Each row is a point on a tangle of strands that fork and nearly touch. The rows are in no order.
Two points are linked if the straight distance between their rows is under 40.8. Some points are linked to none.
J_202: [ 24  -2  -8   0  -7  33 -17  31]
J_643: [-53 -22  -9 -48 -11  25  17  50]
J_885: [ 19   3 -24  11 -20  -4   2  36]
J_26: [ 8 -8 25 -3 13 16 -6 -5]
J_408: [-24   0 -29  10 -25 -44  24  24]
J_139: [26 -1 13 11  6  7 -7 -3]
J_967: [ 23   8 -16  21 -15 -15   2  15]
J_145: [-72  -4 -27 -19 -27 -60  45  14]
J_831: [-58 -28  12 -62  18  69  -4  22]
J_589: [ 24  12 -28  33 -23 -34   6  11]
J_372: [  6  -7  68  -2  43   4  -7 -60]
J_135: [-41 -24   7 -48  14  64 -10  25]
J_142: [-13   4 -57  16 -46 -46  25  52]
J_65: [ 73  42 -24  62 -10 -40 -15 -40]
J_32: [ 53   4  33  17  23  30 -28 -25]
J_533: [ 62  22   2  44   1 -17 -13 -30]
J_774: [-44 -18  24 -45  12  15  16   8]
J_392: [ 53  13  20  40  16 -17 -16 -44]
J_876: [-38 -10 -20 -18 -23 -19  27  44]
J_528: [-25   7 -61  26 -45 -65  26  32]
J_555: [ 69  33  -7  56   0 -31 -15 -42]
J_52: [ 10 -14   4 -16  19  75 -33  15]
J_760: [-13  -9  24 -10  12  -1   7  -7]
J_230: [-19 -18  -4 -21  -5  27   2  41]
J_306: [ 51  13   6  27   2   3 -15 -10]
J_698: [ -7   6 -28  23 -22 -48  17   9]
J_271: [ 45  35 -47  56 -28 -56  -3 -16]
J_210: [-29  -9  70 -28  40  -6  13 -68]
J_797: [ 13   3 -36   8 -30  -5   8  50]
J_345: [-50   3  -3   3  -5 -64  26 -31]
J_267: [-77  -9 -20 -35 -26 -50  50  21]
J_785: [ 25   5  32  29  19 -23  -7 -49]
J_851: [ 11 -17  -5 -16  26 102 -49   9]
J_182: [-69 -25  17 -74  12  47  12  19]
J_331: [-75 -13 -14 -45 -22 -32  47  33]
J_685: [-24 -22  12 -34  16  58 -13  21]
J_627: [-62 -20  23 -66   7  22  24  13]
J_178: [-43  -6 -25 -12 -26 -38  33  37]
J_409: [ 83  27  -4  21   5  40 -35  -4]
J_802: [-39  14 -62  35 -42 -82  18   7]
J_744: [ 62  46 -46  66 -24 -57 -13 -35]
J_15: [ 41   2 -18  -2   9  86 -45  24]
J_78: [ 28  22 -40  42 -28 -46   3   3]
J_368: [ -3 -16  17 -19  16  50 -17  15]
J_809: [ -1  -9  -7 -11  -6  22  -2  36]
J_714: [ 57   6  10   8  17  66 -43  -4]
J_892: [ 45   1  21   8  20  49 -32  -8]
J_654: [ 61  10 -14   3  12  85 -49  12]
J_615: [-37  -3  44 -13  24 -37  21 -58]
J_674: [-11  -9  66 -13  42  -2   3 -61]
J_229: [ 74  21  -3  26  -1  19 -23  -4]
J_941: [ -5   0 -44   4 -37 -19  17  58]
J_60: [-63 -18  -6 -50 -14  -3  36  41]
J_558: [ 37   1 -16  -3  -2  60 -29  32]
J_994: [-18  25 -44  60 -20 -86  -9 -49]
J_709: [-35 -21  -9 -37  -6  40   2  51]
J_793: [  1   1  29  16  17 -29   3 -41]
J_847: [-22  -4  37   1  21 -32  14 -48]
J_799: [-31 -13  21 -24   8  -5  16   1]
J_220: [ 22  -5  59   7  39  14 -16 -48]
J_723: [ 37   0  48  16  32  16 -19 -42]
J_959: [-44  -4  60 -31  32 -30  26 -78]

A fork is a point with three links. Follow the links from the first point to the second and name the forks in between, in order.
J_799, J_533 -> J_306
J_555, J_847 -> J_533
J_760, J_744 -> J_306, J_533
J_793, J_409 -> J_533, J_306
J_78, J_408 -> J_589

A fork is a point with three links, a tip a point with one. Leave the first point through the second and follow the links. Name the first fork or tip that comes.
J_799, J_760 -> J_306
J_60, J_331 -> J_145
J_271, J_744 -> J_533
J_744, J_271 -> J_589

Name the points in between on the shortest way along the links from the first point to the second, in order.
J_615, J_555 -> J_847, J_793, J_785, J_392, J_533
J_797, J_698 -> J_885, J_967, J_589
J_627, J_533 -> J_774, J_799, J_760, J_26, J_139, J_306
J_60, J_145 -> J_331, J_267
